Each row is a point on a landscape with many valleys, with its height.
From any point a ball rolls to the lowest of the 5 points nearest to it. It stops when none of these is lower. Distance is the straight distance between rows; heights are no part of it.
Sol: [  8  10   2 -12  -2  13  19 -13  12 -12  -3  -1]  h=33.4
gofe: [-29 -21   3  -8   7  -1   9 -10   6   8  20 -12]  h=31.2
Gupor: [ -4   2  17  -1  -4  18 -20 -47 -14  -1 -34 -17]  h=10.0
tar: [ -5   7  -9 -39  30  -4   9 -21   6  -1 -12  21]  h=3.1
rulo: [ 49  14 -13   9   0  -8  13  37  -2   7  -6  39]  h=14.8
Sonel: [ 20  13   5  -4  -8  11  19 -15  20  -8 -16  -7]  h=29.3
nurog: [-13  -5  12  -9  -5  10  -8 -38  -7   0 -15 -13]  h=30.1
ren: [-13  -1 -24 -38  43 -23  -8  25   9   1  19  22]  h=50.8
nune: [-26 -20  12   8  -7  -4 -22 -25 -27   4   2 -20]  h=9.5
suk: [ -8   3   9  33 -35  24   8 -26  15 -21 -18 -39]  h=13.6
gezik: [ -9   6   9  23 -25  17  12 -27   8 -14 -13 -24]  h=16.6
gital: [-15 -17  23  36 -37   8 -18 -17 -19  -1   2 -36]  h=32.0
fivo: [-44 -28  -1   0  10 -12 -20 -19 -17  18  28 -16]  h=24.2
kef: [-43 -28  -9 -12  16 -12   3  -5  -4  11  34  -9]  h=27.5
Kape: [ 23   9  30  45 -35 -18 -56  32 -41   4  11 -26]  h=44.1
ribom: [-37 -28   9  -9   6  -2 -16 -21 -11   9  20 -10]  h=26.0
pekag: [ -4  10  -4  22 -30  17  30  -6  28 -19  -1 -23]  h=21.2
vol: [ 16   5 -14  -9  10 -17  24  29  10   6  25  27]  h=42.6
Puso: [-22 -14   2  -8  -2   4   4 -19   4   3   5 -12]  h=39.1
zuku: [-26 -16  12  35 -30   7   7 -16   8  -7  14 -34]  h=12.5
gidop: [-10  -4 -11 -24  16  -7  17   3  15  -1  22  15]  h=31.4
vadag: [-19 -12   2   2 -11  10  17 -16  12  -1   7 -17]  h=29.8
kegi: [-33 -20   5 -17  11   4 -18 -23 -14  11  13  -4]  h=33.7
gul: [ 41  21 -12   9 -13  10  32  23  24  -8  -6   5]  h=23.4
pade: [ -7   5  31  38 -38   9 -38 -28 -23  -5 -21 -32]  h=36.6
kazi: [  3  15 -14 -45  54 -19 -11  27   4  -4 -11  40]  h=47.6
num: [  8   3 -13   8 -14  -9  37  31  21   2  31   4]  h=64.2
fovo: [ 43  26 -10  -9   1  10  23   2  21 -17 -23  10]  h=24.3
Dafa: [ 12  -2 -22 -17  38 -24 -12  54  -7   6   6  46]  h=28.2
Datik: [ 43  24 -12   5 -11   6  26  16  20  -2 -16   9]  h=21.6
solek: [ -8   6   4 -40  19   7  -6 -24  -4  -4 -19   6]  h=31.0
finot: [-15  14  23  80 -43  16 -33   5 -18 -14 -20 -39]  h=41.6
funod: [ 14  10  -6 -30  16  10   9 -11  13  -3 -12   6]  h=28.9
peto: [-24 -14  -9 -29  22  -4   6 -11   3   4  12   6]  h=6.4
murom: [ 13   7  30  57 -41   9 -56  -1 -40  -2 -12 -32]  h=41.2
lelu: [ 24  10 -11 -30  29 -11   3  30   0   7  -5  38]  h=36.2
Noka: [ 30  -4 -13  12  26 -21  -5  56 -14  18  -1  52]  h=16.3
Pufab: [  0   0  -6 -30  27  -6  10  -8  12   0   1  22]  h=28.7
Vufi: [-15 -25  17  33 -24  -3 -33  -7 -34  19   7 -20]  h=24.9
Kuf: [-10  -1 -18 -28  23 -16  18  26  13   5  27  20]  h=42.9
Muvat: [ 17  19  -2 -11  -9  26  14 -34  18  -7 -27  -8]  h=33.3
Nime: [ 22   5 -14 -15   9 -12  21  27  12   4   8  30]  h=35.0
Sen: [ 42   4 -12   9   6 -14  -5  45 -25  14 -19  52]  h=5.2
Zono: [ 11  19  -6  14 -17  16  30  -2  33 -19  -2 -18]  h=25.4
pebo: [-24   5  10  54 -38  17   1 -15  13 -13  -2 -43]  h=20.8
noguv: [ 42  19  -6 -22  15   1  19  15   5   2 -17  27]  h=23.5
tadu: [ 17   7 -18 -33  45 -28 -19  43 -10   2 -10  53]  h=40.0
gazub: [-10 -10  28   8 -12   7 -41 -28 -28   9 -16 -26]  h=31.3
vug: [ -3   2 -16 -34  33 -13  10  15   1  -1  12  26]  h=47.9
vir: [-11 -12  21  32 -33  10 -23 -26 -20   7  -9 -34]  h=31.7
ruve: [-12 -15 -14 -11  15 -11  19  16  11   5  37   0]  h=45.4

Two balls start at each pair of points below. Name the first point that both come to, or write none.
fovo, vol -> none
Dafa, Sonel -> Sen
Kape, finot -> none

Where does a ball stop that starts at each point below?
num -> Sen
Puso -> nune
Sol -> zuku
lelu -> Sen
pekag -> zuku
pade -> nune
murom -> nune
Kuf -> peto
